A landscape with many valleys, sampled at points; each row gives a point and its height.
A ball rolls from a point to the lowest of its 2 nearest points, and stops where none of them is lower. Distance is the straight distance between rows; heights are no part of it.
(1017): [157 180 150 113 113 112 104 118 154 136 167 114  90 129 175 130 101  30
 129 149 125 169 119 137 119 134 142 110 107 139 123 191 144 138 154 123
 136 154 143 150 120 151 118 101 170 121  98 115  91 189 130 108  70 134
 142 140 134 141  99 184 169 141 180 154 164 142]  (h 731)
(979): [119 130 123 157 142 143 114 158 117 117  91 168 152 162 153 100 129  88
 122 131 182 118 123 132 143 123 115 153 138 128 132  48 115 142 113 164
 109 112  81 125 137 120  74 115 152  96  88 128 158  85 125 133 181 123
 133 173 150 108 113 135 116  87  87 175 107 182]  (h 551)
(185): [114 164 120 158 171  92 148 144 148 150 128 145 134 121 113  93 123  93
 173 149  98 140 110 149  98 153 115 101 123 128 138 105 148 121 159 134
  83  42 115 100 105 158 123 138 135  98 100 109 183  91 102 107 106 134
 134 139 155 140 133  99 116 137  81 146 130 152]  (h 323)
(278): [105 168 147 140 159  89 151 148 155 168 157 114 130 131 101  92 121 115
 159 137 104 158 118 143  57 122 121 102 132 124 130 137 136 111 162 119
 100  44 155 104 105 147 132 135 111 145 148 126 146 110 126 110 100 152
 101 150 155 105 138  80 147 130 151 147 135 148]  (h 371)
(895): [ 93 115 137 133 209 131 129 121 122 148 118 173 139  77  88 147 174 113
 141 181 125 129  99 156 154 146 134  97 131 127 127 100  84 109  79 134
  75 115  95  86 165 123 145  76 113 129  85 116 244 118 117 147 139 138
 152 159 104 183 122 139  68  93  89  84  80 145]  (h 312)
(140): [202 192 116  88 144 115 151 144 179  99 189 106 107 123 162 106 127  45
 166 161 120 189 123 123 149 140 162  77 124 139 127 182 113 145 144 159
 135 168 159 123 151 150 111 130 176 120  62 132 118 172 136 110 112 155
 127 172 126 131 130 136 171 126 142 157 142 141]  (h 759)
(228): [ 24 189 110 142 105 109  88 165 136 177 116 147 154 116  83 103  82 143
 146  87 151  91 193 150 100 100 126 146 125  92 163 116 142 125 135 103
 110 104 130 113  85  65 160 129 104 129 150 162  87 131  88 136 129 131
  72 139 141 104 111  77 128 117 134 131 146 104]  (h 91)
(659): [ 31 106 149 183 119 119 107 154 140 193  87  91  96 159 159 128 138 125
 127 105 130 111 133 124 103  79 127 170 100  98 109 127 187 130 153  97
 122 124 107 141 143 114 113 127 121 177 208  61 108 144 155 130 131 130
 117  85 115 115  84 173 141 136 157 167 110 153]  (h 750)
(244): [145  95 125 127 147 142  98 151 169  77 151 122 166 122 116 113  65 106
 115 180 137 110  84 111 160 155 122  84 150 116 130 101 151 151 110 152
  96 137 159 121 141 113 111  96 160 106 106 141 141 143 142 157 182 150
  98 137 135 134 113 127 103  93 141 106 102 119]  (h 560)
(40): [127  98 129 118 104  89 118 151 149 174 145 101 126 158 150 105  96  94
 167 168 144 156 119 116  60  84 162  99 167  86 125 171 170 101 187  90
 159 152 186 139 105  79 126 122 129 153 140 129  90 146 147 154 109 142
 129 107 166 128 114 149 175 166 193 112 110 121]  (h 426)
(690): [151 143 127 118 129 145 113 177 164 136 134  65 127 163 174  73 111  67
 157 129 114 129 145 156  84 157 119 161 190 108 166 109 139 127 170 160
 127 145 136 147 141 157 106  95 164 122 139  70  85 150  87 140 135 111
 124  73 142 109 110 149 154 144 154 208 156 142]  (h 83)
(999): [ 68 120 116 149 147 115 150 104 107 165  97 168 150  76  99 105 116 206
 152  73 129  69 144 155 173 117 111 121  93 122 137 104 100 104  57 113
  96 118 132 132 100 140 124 137 109 105 106 142 117 122 106 124 110 121
 117 165  84 120 125  95  71  79  83 109 102  90]  (h 472)
(247): [131 101 142 159 119 152  95  85 132 100 124 127  89 105 134 142 138 106
  88  89 131 126 161 124 164 157 105 198  86 171 134 102 114 114 131 178
 160  76  75 135 137  94 126 145 186 101 136 142 111 151 116 118  93  94
 144 116 139 124 168 150 142  95 145 120 193 117]  (h 340)
(983): [117 114  91 166 116 149 145 134  78 122  72 169 168 106 125  85 138 187
 153  71 170  70 138 140 183 101 123 134  99 117 127  94  79 104  42 150
  71 122 115 130 106 131  91 153  98  67  90 112 131  94 102 107 142 120
 129 150  94  74 127  90 104  78  80 137 110 127]  (h 502)
(418): [106 120 148 178 139  79  89  72 106 198 146 130  80  97 133 146 119 120
 165 111 133 114 150  80 145  98 159 133  82 164 124 142 134 107 132 117
 148 148 100 131 108 124 129 169 165 106 135 134  49 172 107 123  82 137
 157 120 149  95 156 144 158 144 145 159 157 125]  (h 281)
(340): [ 82 135 144 120 126 104 118 112 117 150 126 107 104 155 129 124  86 131
 155 135 147 172 103 112  77  95 184 109 114  93 106 160 164 122 166  47
 184 118 169 138 110  74 147 130 109 172 165 143  83 166 157 133 120 155
 130  74 175  99 123 121 189 183 210  93 101 115]  (h 359)
(90): [114 154 138 120  69 132 138 140  84 105 114 179 164 149 137 144 122 148
  92 110 150 103 134 121 104  83 118 110 132 156 145 108 136 113 122  89
 146  97 131 146  94 128 122 120 105 166 169 133 126 109 143 134 115 117
 119 157 142  95 106 121 134 127 116 107 133 144]  (h 636)
(4): [169 129 138 138 147 116 134 100  40 114  88 147 119 144 146 142 159  87
 118 140 128 137 107  88 155  87 141 126 107 202  99 135 102 104 107 114
 159 139 119 177 137 155  99 126 166 131 102 127 126 124 114 122 109  85
 183 142 112 132 140 163 122 100  85 137 148 140]  (h 579)
(716): [148 134 123  82 141 177 148 186 160 151 116  83 166 155  96 138 160 154
 119 191 112 178 103 169  70 162 121 137 165 101 120 142 135 130 159 183
 125 182 134  52 146 161 147 138 105 124 128 104 190 136  76 130 149 118
 106  87 144 165 123 119 127 147 152 172 135 138]  (h 582)
(517): [111 141 153 155 130 102 130 129  53 150  84 171 133 170 153 128 127  78
 106 151 168 152 122 130  94  68  96 149 106 165 119 126 144  90 146 110
 152  97 107 177 116 113 111 102 150 162 159 121 115 134 129 110 103  92
 157 179 117 130 113 148 132  99 116 131 132 160]  (h 609)
(312): [125  82 123 173 107 145 130  75 136  79 111  98 123 130 147 101 161 118
 111  89  84 110 159 168 140 167  96 197  97 144 134  66 130 122 126 158
 138  32  75 104 113 122 100 157 128 114 139 116 142 133 125 100 103 107
 140  69 132 118 176 129 110 103 131 107 162 111]  (h 269)
(350): [136 170 147 120 105 126 108 138 167 140 126  82  65 146 176 166 155  82
  89 170 137 175 136 141 145 151 123 153  94 151 122 190 132 170 176 132
 113 209  99 137 179 147 142  99 151 144 116 107 124 152 135 121  95 120
 142  88 115 195 102 201 147 158 172 187 186 164]  (h 692)
(626): [ 56 110 133 156 130 142 120 109 118 114 124  91 110  93 103 156 120 175
 143 102  97 111 108 144 128 118 173 175 104  87 108 143 106 163  74  70
 181  91 128 116 143 124 133 193 105 154 193  95 115 148 114 118 136 151
  82  39 141 147 104 153 151 126 183 129 138  51]  (h 662)
(182): [131 157 128 131 157 138 150 134 137  81 156 133 113 134 100 128  70 134
 118 146 164 177 152  84 135 135 143 125 126 194 156 147 120 109 135 160
 111 105 120 152 165 120 173 152 172 108 135 134 113 119 128 115 135 167
 109 179 143  84 144  79 163 138 107 158 138 154]  (h 350)
(766): [142 112 124  89 115 159 145 197 137 168 157 118 165 133  88 150 103 163
 141 181 156 184  85 173 107 153 136 117 159  91 116 178 143 115 166 148
 121 156 174  94 134 153 136 133  97 152 146 135 147 158  94 151  98 138
  90 116 136 150 112  76 147 144 166 178 143 124]  (h 526)
(622): [ 86 168  81 117 107 174  99 177 163 132 116 152 171 114  63  99  84 168
 113  98 154  78 194 161 135 137 123 144 118 113 157 106 113 115 111 151
  87 105 131 102  96 103 154 126 125  95 145 136 122  98 101 163 149 123
  82 144 146 103 113  71 122 127 112 137 143 111]  (h 180)
(742): [100  79 133 159 111 119  92 134 103 183 141  73 106  90 128 158 121 131
 146 153 156 172 103 138 150 134 153 153 118  95 105 177 138 140 174 111
 144 128 138 132 149  99 156 170 166 138 153 128  81 195  91 135  75 131
 128  58 160 153 138 144 163 141 214 156 172  74]  (h 473)
(615): [125 133 162 121 140  97 153  72 109 106 138 102  95  87 105 108 159 205
 141  95 117 164  92 104  83 135 134 129  98 135 125 147 125 103 121 121
 196 109 172 143 132 116 145 132 107 134 185 110  64 153 173 102  86 114
 157 124 153  70 202 109 146 130 147 127  97 130]  (h 804)
(681): [ 32  75 151 162 126  58 158  65  73 183 105 127 153 105 137  81 148 149
 181  87 162 131 151 135 100  69  73 127 124  81 111 126 176  96 156  77
 152 119 108 161 101  82 127 154 147 114 146 166  93 105 109 109  95 112
 129 199 105 113 156 119 121  98 100 131  75  99]  (h 529)
(119): [206 112  90 117 126 153 135 101 132 101 172 112 131 123 127 145 150 142
  82 139 104 103 119  88 168 174 119 133 111 137 126  51 102 147 153 185
 105 159 118 113 162 145  79 122 137 105 100 144 138  89 138 144 165 131
 132 151 107 110 184 134 116 110 133  90 147 107]  (h 614)
(335): [162 138  89  88 167 130 125 154 144 167 172 172 136  73  95 153  66 138
 158 147 139 107  68 112 139 133 156  46 133 128 125 172 147 138 118  90
  89 143 186 147 107  90 133 103 102 151 121 147 138 158 169 160 137 132
 117 146 115 131  90  87 102 181 139  58  93 110]  (h 558)
(798): [199 167 129  92 137 151 165 110 166  35 156  49 123 121 140 104 129 137
 115 150 112 161 136 130 129 161 158 147 107 174 154 153 107 146 156 140
 190 164 159 156 155 112 135 132 170 127 155 105  95 164 141 102  97 134
 139  70 146  95 189 116 173 137 199 155 134 132]  (h 751)
(428): [212  86  94 140 114 163 120 104 135  80 148 108 130 162 143 153 149 137
  59 137 113 105 176  83 191 155 140 163 105 149 117  91  74 177 139 180
 122 194  88 135 170 116 123 149 161 102  78 183 144  64 137 116 183 126
 133 128  98 123 161 144 106 113 128 128 167 129]  (h 584)
(834): [134 136 112 110 158 106 138 113 105 165 179 158 125 131  90 122  61 127
 141 136 162 142  97  80 103 120 156  53 137 122 125 163 129 110 134  90
  98 138 183 155 119 103 119  94 124 171 133 160  94 147 146 161 143 164
  98 174 124  82 109  54 141 181 142  99 115 132]  (h 592)
(815): [125 149 110 106 144 134 111 185 133 153 125 196 141 122  86 185 134 153
 113 126 135  81 156 138 142  86 124 135 133 124 137 120 149 112 132 134
 130 190 127  83 136 104 171  98  75 128 121 135 190 114 141 169 135 122
 122 200 109 162  88 112  95 108  74  74 100 137]  (h 676)
(180): [ 90 104 138 128  96 180 103 134 167 104 119 108 157 152 107 130 167 181
 115 101  81  93 160 185 134 129 122 187 138  90 134  91 119 144  74 123
 126 124 108  72 107 166 146 141  70 148 167 104 169 116 127 132 160 135
 114 108 116 145 141 150 119 107 142 145 143 123]  (h 402)
(273): [135  99 151 163 165  98 144 110 129 149 142 104 129  81 114 103 119  77
 199 152 142 175  86  87 140 109 147 109 113 131 103 126 120 120 119 187
 121  41 128 163 135  82 153 134 193 104 121 128  95 150 138  91 103  96
 118 146 167 130 189 129 151 111  99 135 106 128]  (h 438)
(406): [160 172  87 124  96 114 126 152  99 154 107 144 141 179 188 114 106  67
 134 131 178  98 128 102 111 105 120  92 142 135 133 136 137 123 117 122
 131 171 126 187 111 120  60  87 163 122 111 115  82 146 126 125 153  88
 139 115 140  94  53 140 138 124  80 153 125 162]  (h 254)
(552): [133  87 137 110 171 145 139 102  75 102 115 181 131 114 124 168 191  91
 102 167 123 131  81 119 135 154 138  95 145 117 127  94  78 129  97 113
 115 135  94 113 170 127 117  71 135 133  75 139 228 113 128 147 147 119
 162 157 106 177 131 154 101  86 117  81 106 157]  (h 361)
(538): [ 59  87 145 174 132 119  91 119 111 168 106 192  98 154 130 181 166 119
 115 101 167  83 179 130 157  95  92 162 128 111 139 147 140 105 161 108
 121 185  69  88 123 136 113 143 105 136 145 142 127 130 132 146 138 133
 162 111 117 163  96 178 140 137 133 141 167 150]  (h 721)
(1034): [244 199 122 103  99 115 188 135  74  88 116  99 123 152 199 109 184 134
 110 119 114 126 128  93 128 145 141  82 136 156 141 108  99 146 122 158
 142 190 140 184 147 203  91 127 119 119  75 120 115  86 147  87 129 133
 159 120 100 116 140 120 105 124  89 141 118 140]  (h 508)
(726): [105  82 154 168 136  67 130  92  68 195 129 126 117 112 131  67 124  93
 190 127 171 179 117  96  89  78 139 107  98 109  94 138 151  90 141 117
 144  94 125 189 112  68 171 130 168 128 148 144  69 138 109 108  92  93
 136 180 141 117 163 118 139 123 117 122  68 115]  (h 486)
(207): [ 98  56 144 142 164 111 145 102 140 139 149 156 130  51  95 139  98 148
 163 139 138 162  74  90 145 124 131  79 106 121 105 167 137 135 115 152
 110  56 143 125 118  72 152 146 145 114 137 162 105 154 141 120 146 105
 101 158 134 155 165 109 113 112 122  73  93  86]  (h 487)
(1000): [  6 110 135 149 131 104 146  79 112 116  80  73 108 102 133 108 147 191
 160  70 111 111 122 126 123 114 115 162 118  65 112 144 140 139  84  78
 174  88 112 133 133  98 160 169 115 153 204 107  70 156 140  78 136 151
  97  72 151 105 116 137 126 115 153 141 121  64]  (h 615)
(125): [196 138 107  57 141 166 189 101 169  44 159  78 125 130 127 100  94 137
  90 140 103 191 137 142 138 194 141 118 135 171 133 156  94 137 159 132
 159 130 179 153 159 158 106 126 153 125 131 125 123 158 158 149 122 155
 127  82 121 113 179  89 166 184 180 123 117 120]  (h 720)
(877): [ 81  99 123 144 154 154 102 136 125 135 109 221 133 129  98 189 142 142
 111 101 163  64 178 130 162 100 119 132 156 122 148 136  96 117 111 133
 110 200  69  77 143 118 151 141  90 121 116 153 188 107 122 141 164 135
 126 175 114 157  73 140 101 115  95 113 138 148]  (h 695)
(479): [ 78 108 149 145 135  99 148  72  96 136 123 143 109  71 102 126 142 170
 142  81  88 112 102 131 126 145  96 116  92 133 124 111 114 110  90 101
 130  57 133 117  92 172 132 154 107 119 141 143 115 123 103 126  95 115
 119 133 108 114 167 102  90 107 121 116 143  94]  (h 420)
(910): [156 125 167 146 116 115 136  98  82 143  89 123 152 175 170 106 203 144
 132 126 102  94  86 125  88 106 115 133 147 113 135 107 129 112 109 118
 143 141 133 116 113 180  78 132  65 151 130  90 143  99 141 114 139 135
 156  94  97 103 143 166 110  85 107 143 130 135]  (h 434)
(137): [148 139 148 136 158 104 169 150 131 119 147 143 141 101 116 137 121 102
 165 177 171 180  97  68 159  98 161  92 104 185 106 138 114 129 114 180
 113  91 122 142 163 110 153 133 174 114 115 125 114 120 147 106 137 141
 132 198 159 119 168 114 172 123  83 151 111 168]  (h 395)
(511): [219 150 100  80 101 125 167 136  88 119 131 121 106 151 182 162 175 120
  97 107  87  97 106 101 126 132 117  68 140 137 125 122 116 170 123 115
 126 211 132 170 132 188 109 116 119 145  76 167 146  68 148 110 124 117
 155 134 120 136 100 120  88 149  81 120 132 159]  (h 466)
(708): [ 59 125 134 155 127  99 100 152 136 201  89 149 122 162 137 163 160 114
 131 128 149  85 150 137  94  70 100 157 119 113 121 114 192 110 182 111
 130 162 104  86 101 113 115 122  79 152 170  92 133 132 132 138 131 119
 149 103 122 132  86 174 133 133 122 144 122 149]  (h 746)
(676): [ 47 104 130 129 106  88 146 116 115 149 112 139 100 128 134 175 115 146
 159 126 161 160 149  98 129  81 155 102  81 136 108 167 190 117 174  75
 169 102 126 131 118  70 162 157 100 129 154 151  63 148 155 122 122 142
 154  92 166 105 147 128 179 174 166  94 105  91]  (h 272)
(179): [102 128 148 101 115 174 115 161 182 128 151 106 144 109  91 150 117 224
 120 131  85  99 134 179 127 144 131 157 138 140 120 115 108 137  87 116
 125 131 159  68 116 175 168 141  74 155 158  95 165 127 115 163 134 139
  97 102 112 157 113 135  97 138 140 117 123  96]  (h 427)
(1030): [165 152 144 123 135 121 141 113 148  94 108  89 109 169 198 176 141  64
 112 176 127 161 145 105 151 151 102 138 130 172 136 164 129 154 176 159
 121 130  84 135 178 132 128 106 179 122  93 106 149 136 136  81 137 122
 138  83 137 187 131 182 157 144 102 148 145 148]  (h 651)
(550): [195 112 104 115  84 171 192 108  95  45  97 162 129 130 157 111 117 124
  85  97 129 143 141 111 148 157 139 139 123 196 136  62 111 117  80 144
 122 105 106 176 153 167 120 136 148  98 102 115 142  95 150 142 130 132
 154 162 112 102 144  88 117 148  67  83 111 152]  (h 577)
(494): [148 156  97 104 134 157  85 145 148 123 109 149 128 144 124 142 151  69
 110 129 137 105 138 136 122 158 106 157 166  91 137  99 137 136 156 186
 115 170  98  78 116 131 107 104 132  93 117 123 158 122 102 134 171 101
 139 129 144 147  99 170 121 116  96 155 134 150]  (h 581)
(611): [ 92 160 120 130 107 167 125 128 135 124 137  86 122 130 129 130 117 129
 132  86 109 115 105 132  99 121 187 154  98 100 111 119 116 153 100  86
 148 105 131 138 130 135 112 132 120 144 183  79 110 155 119  96 121 114
  94  28 161 121  83 168 189 159 184 135 133 107]  (h 705)
(113): [155 133 122 143  96 188 129 162 156 124 118  66 127 175 156  71 142 100
 141 118 103 159 162 177 127 171 158 192 156 109 141  70 139 152 123 183
 131 143 116 161 129 189 119 135 121 132 155  80 111 147 115 128 157 126
 139  81 119 107 146 156 152 150 169 235 170 139]  (h 217)
(108): [154  94 134 118 121 135 151 134  60 117 128 186 110 150 141 191 155 109
  87 139 125 100  85  93 142 117 130  89 142 148 111 134 111 150 101  75
 120 188 104 154 145 155 144 108 144 151  85 176 209  69 138 153 129 118
 143 176 120 158  95 126  92 134  86  93 137 173]  (h 414)
(680): [194 129  93 102  69 124 120 140 110 120 151 121 114 164 143 165 125 145
  86  79 120  95 143  86 136 120 141 109 127 139 116 148 113 156 120 102
 132 229 153 173 101 137 126 151 138 123 112 174  97  80 163 134 132 149
 145 124 144 106 112 123 117 170 111 148 122 155]  (h 514)
(193): [ 27 105 179 156 110  76 141  67 115 162  90  87 141  93 139  77 147 186
 165  88 129 102 140 150  90  84  82 134 133  65 117 131 179 117 116  65
 195 120 124 139 103  82 160 164  96 141 183 137  93 137 143  87 113 158
 102 109 111 105 144 127 109  95 132 112  75  72]  (h 572)
(204): [205 136  97  37 114 177 154 127 163  91 182  88 125 112 110 116 101 170
  85 124 109 126 106 142 126 202 134 103 147 129 124 137  93 157 142 113
 121 151 187 143 131 166  80 109 119 152 135 135 103 129 148 160 141 149
 113  71 109 105 168  93 142 197 207 123 130 108]  (h 687)
(115): [201 160 135 115 133 127 173 110  73  63 113 127 125 139 143 105 127 124
 111 140 126 153 106  97 126 135 149 111 127 171 147 118 107 107 103 130
 152 136 156 208 137 189 103 109 141 123 103 113 104 118 140 127 113 138
 168 144 112  85 165 116 124 110  92 120 106 137]  (h 545)
(257): [165 181 107  56 114 173 130 143 162  84 100 142 138 143 144 138 153  86
 118 124  97 106 159 164 119 161 105 120 183 111 165  92 123 133 118 145
 136 180 122  70 126 161 122  86 103 125  86 113 200 121 127 127 154 108
 125 149 117 174  78 151  80 134  75  97 119 148]  (h 610)
(764): [216 137  86  72 125 158 131 134 170 114 178 101 144  79 111 136 130 167
 105 139  75  84  95 130 115 183 112 109 126 131 133 106 117 138 148 140
 106 148 156  91 115 151  73 106 102 120 135 110 130 115 136 152 140 130
 122 105  91 135 157 117 101 158 157  71 130  92]  (h 650)
(410): [ 83 106 171 148 108 128 143  88 109  88 118 140 117  94 130 133 172 160
 134  91  79 105 110 146 115 127 114 162 107 145 112 102 109 110  91  89
 172  45  99 106  99 145 123 148 106 130 156 106 137 129 113 110  79  64
 139  83 128 127 136 140 113 111 126  99 141 113]  (h 357)
(887): [107 156 161 108 146 121  78 174 206 203 139 135 152 104  66 122 103 185
 123 151  87 136 137 187  97 122 115 152 137 108 114 149 139 117 122 127
 117 101 176  83 117 123 196 101  76 141 138 128 159 143 142 166 106 152
  96 150 104 185 127 138 102 129 149  83 112  99]  (h 356)
(660): [140 130 135 119 152 127 108 130 151 106 148 167 157  70 104 135  58 165
 129 153 123 114  87 126 161 141 127  78 116 153 138 157 132 146  96 112
 109  94 170 129 113  80 143  97 132 121 130 152 145 148 141 152 136 122
 111 137 120 155 116 117 103 121 133  52  70  90]  (h 527)
(403): [ 66  81 139 159 130 121  87 112 108 175 150  83  97 110 125 133 100 153
 162 104 127 130 143 125 144 138 147 171 132 105 139 139 131 120 144 131
 138 136 131 141 137 139 152 167 178 132 151 135  62 170  63 141 108 144
 117 108 156 106 155 134 148 126 170 203 172  89]  (h 387)
(1043): [132 164 119 118 192  99  97 166 208 186 150 131 146  97  59 107 109 170
 158 147  83 120 146 167 119 146  90 134 114 135 129 108 132  93 112 136
  81  72 166 102 113 131 163  85 100 106 120 111 166 115 164 152 126 140
  99 177 104 179 119  86  79 129 105  92  69 115]  (h 300)
(464): [137  96 117 128 149 128  92  78 117 120 188  89 109  77 112 166  95 129
 135 127 127 170  93  97 141 149 159 136 109 140 107 194  94 162 171 130
 173 101 159 119 134  97 142 163 156 144 142 162  95 178 126 130  86 136
 125  61 150 125 159 117 151 146 184 100 184  77]  (h 547)
(539): [135  92 114 139  83 195 104 121 146 105 106  89 130 189 149 109 180 122
 109 116  99 134 170 168 144 161 131 201 153 108 139  77 121 158 127 167
 106 128  84 108 121 183 119 138  78 140 154 110 156 124 122 124 183 122
 154  87 111 136 146 175 137 140 160 184 175 137]  (h 320)
(792): [134  85 106 176 168 143 121 124  87 113  88 167 158 132 137 122 166 137
 135 117 202  73 108 140 180  87 128 153 139 118 124  74  97 135  87 168
 101 153  96 115 133 121  71 135 111 109  69 124 166 112 115 104 188 106
 150 140 110 115 112 145 100  56  75 139 107 163]  (h 530)
(928): [162 118 131 165 120 170 150 105 113  73  74 179 119 152 165  96 138  82
  85 105 142 161 157 124 156 143 154 185 122 183 138  39 115 145  80 175
 135 108  76 165 143 146 112 152 135  91  81 125 167  97 143 143 166 144
 167 186 106 113 139 118 127 123  61 143 133 179]  (h 578)
(694): [144 167 104 112 183 122 151 168 186 154 135 140 140  89  92 119 136 140
 162 177 103 135 111 155 117 165 123  94 101 151 133  96 128 108 114 134
  56  77 115  75 145 145 159  95 118 104  91  90 203 104 130 138 134 143
 132 173 131 183 110  85  91 148  85  77  76 143]  (h 239)
(202): [ 23 143 129 147 128  71 130 133 118 181 138 137 100  97 101 113  82 120
 153 101 154 167 164 100 102 104 142 120 113  93 127 156 149 118 159 115
 104  74 120 138 124  48 181 157 137 121 153 189  80 133  94 115 106 153
  85 205 151 114 148  67 152 126 153 126 158  97]  (h 203)
(501): [144  95 143  83  80 190 123 138 136  74 151 156 113 138 107 181  75 139
  63 129 114 129 141 120 164 176 117 135 158 137 131 157 123 146 102 110
 100 125 114 128 133 163 168 141 140 135 109 156 168 101 106 173 146 142
 100 139 100 158  99 108 118 152 140  99 168 120]  (h 639)
(715): [ 86 143 164 149 161 106 127 152 134 126 154 112  90 118  93 124  90 124
 146 132 139 205 151 129 115 124 138 164 129 143 136 188 135  96 165 154
 118  63 129 123 150 116 183 147 154 141 158 137 115 140 109  99  86 157
 106 205 143 111 161  94 165 115 159 169 167 149]  (h 291)
(601): [151 137 132 111 133 122 125 139 141  80 124 137 122 163 173 166 124  47
  98 185 145 164  95  87 175 155 119  92 157 124  90 163 126 156 132 137
 101 139  79 110 190 108 136  99 165  99  67 148 174 113 123  98 140 131
 117 140 150 199  94 171 140 130  95 128 144 159]  (h 616)
(841): [ 69 145 160 177 192 100  83 116 138 187 115 187 150 126  89 103 159 130
 153 121 119  94 167 216 136 130  79 168 125  81 147 102 121 102 115 132
 128  99 110  96  93 100 149 107  91 134  91 145 200 122 118 119 103 110
 133 150  98 168 118 151  80  84 101 139  95 161]  (h 795)
(83): [132 125 116 113 104 114 106 206 143 162 148 126 153 153 114 132 112 127
 135 170 149 150 113 133  94  99 144 114 162  88 134 173 181 110 192 129
 129 171 173 106 115  98 145 134 119 143 161 124 113 130 112 160 127 134
 121 136 160 148 116 124 163 142 145 136 133 117]  (h 475)
(717): [140 147 103 102 139 129  99 187 173  74 134 139 161 151 139 138  93  76
 108 203 151 137  77 109 170 147 126  69 164  91 104 141 148 159 118 147
 107 159 126  89 176  85 136  87 137 117  72 143 184 136 128 128 167 144
 105 150 146 181  70 136 102  96 108 110 126 148]  (h 589)
(673): [153  94 151 173  91 111 112 103 131 124  98  90 144 183 187 125 185 129
 122 123 108  74 119 134 121 109 106 154 138 136 138 135 124 146  94 106
 129 147 118 142 106 145  66 107  70 156 155 100 129 138 173  85 139 119
 139  42  97 105  88 177 120  88 136 129 145 135]  (h 375)
(674): [144  98 136  84 139 123 163 114 153 104 149 116 119  80 121 141 137 221
 111 125 103 160  79 104  92 133 120 109 118 143 126 189 125 126 152 107
 144  82 163  97 118 100 110 140 104 155 192 113 113 130 177 147 132 132
 124 126 139 112 183  97 170 164 173  81  94 115]  (h 831)
(637): [ 79  85 130 166 115  80 119 102 115 188 147 146 117  92 128 186 131 137
 170 114 143 115 143  69 169  79 165  87  92 140 101 150 152 110 174  97
 141 135 122 123 107  99 113 186 119 103 118 163  64 154 131 136 113 133
 160 102 150 126 168 138 159 157 137  90 144  75]  (h 156)
(59): [ 42 133 148 174 174  68 103 112 125 229 112 162 146 127  96 110 187 112
 178 131 104  94 156 177  99  87  93 145 134  76 122 113 171 100 145 102
 134 140 127  70  85 105 142 132  81 135 125 138 157 114 116 126 113 125
 149 146 107 149 127 155  82 108  96 146 112 140]  (h 775)
(1016): [162 166 121 119 142 107 125 143 145 132 144 112 134 162 175  65 105  46
 176 119 133 121 150 123 100 140 133 117 166 119 170  89 142 122 130 148
 134 147 125 162 138 143  69  75 190  94 107  95  60 126 109 143 140  99
 137 136 152  91  97 142 147 117  97 175 129 150]  (h 188)
(710): [176 111 101 157  87 106 108 122 122 146 106 111 112 170 182 132 171 102
 134 109 165  86 160 110 147 104  94 141 119 144 128 127 129 152 134 160
 100 173 105 153 110 132  59 111 114 123 131 110  99 141 149  98 147  82
 154  69 117  93  75 163 123 110  88 158 140 152]  (h 315)
(790): [189 125 105 134  67 161 111 130 124  86 123 133 123 186 149 143 132 151
  68  98 138 109 180 117 145 116 128 158 138 156 134 139  97 161 123 155
 117 190 126 162 124 138 148 150 149 114 113 164 110  82 145 132 173 134
 139 164 124  99 130 139 147 140 126 181 123 142]  (h 548)
(1006): [138 175 114 106 117 138 139 183 127 128 109 195 188 124 116 138 145 162
 108 116 150  79 139 165 129  74 117 117 123 138 150  94 131 119 120 116
 125 135 134 123 108 108 116 102 104 130 130 123 163  99 119 154 120  91
 132 175 135 136  89 121 114 101  80  67  77 139]  (h 659)
(132): [151 140 148 138 144 137 138  89 130  62 137  48 101 126 118 104 121 177
 138 107 123 144 126 108 123 157 145 172 126 148 158 146 106 136 128 148
 184 122 147 154 154 105 161 136 146 145 180  93  74 159 159 104 118 133
 145  64 157  61 191 115 155 124 164 154 119 114]  (h 778)
(712): [192 163  75  62  75 178 157 165 169  56 124 128 160 186 149 119 100 105
  85 139 100 115 168 168 143 163 102  72 197 110 153 115 137 155 114 128
 124 159 140 135 148 168 128 107 137 135  85 136 166  95 137 137 181 147
  92 130 107 163  85  96  76 172  91  92 120 148]  (h 642)
(905): [111 136 161 148 141  94 130 107  38 174  75 119 154 148 115  54 180 147
 147 145 121 114 103 154  65  76  94 123 135  99 103 124 131  76 118  96
 132  98 156 136  88 158  99 130 102 146 148 111 127  65  98 119 104 120
 148 150  78 114 170 124  95  90 109 144  95 128]  (h 491)
(82): [136  83 155 118 118 148  97  99 120 101 178 142  71  86  94 182  81 112
  84 123 112 150 112 104 144 160 132 129 143 150 122 184 115 141 113 111
 158  98 155 131 125 167 151 156 140 141 121 175 103 166 121 174  99 141
 119 127 125 128 139 115 129 138 178 100 184  86]  (h 600)
(170): [184 153 101  76  75 171 159 135 149  57 136 137 114 170 157 126  73  83
  81 113 106 160 155 139 153 179 146  88 166 151 135 114 137 146 129 137
 107 137 131 160 146 180 145 163 158 116  71 144 153 118 105 128 135 151
 103 111 127 147  90 123 133 192 123 125 162 143]  (h 677)

Where does a ball stop that starts at each point below?
(708) => (511)
(712) => (312)
(132) => (511)
(82) => (637)
(928) => (312)
(716) => (637)
(766) => (637)
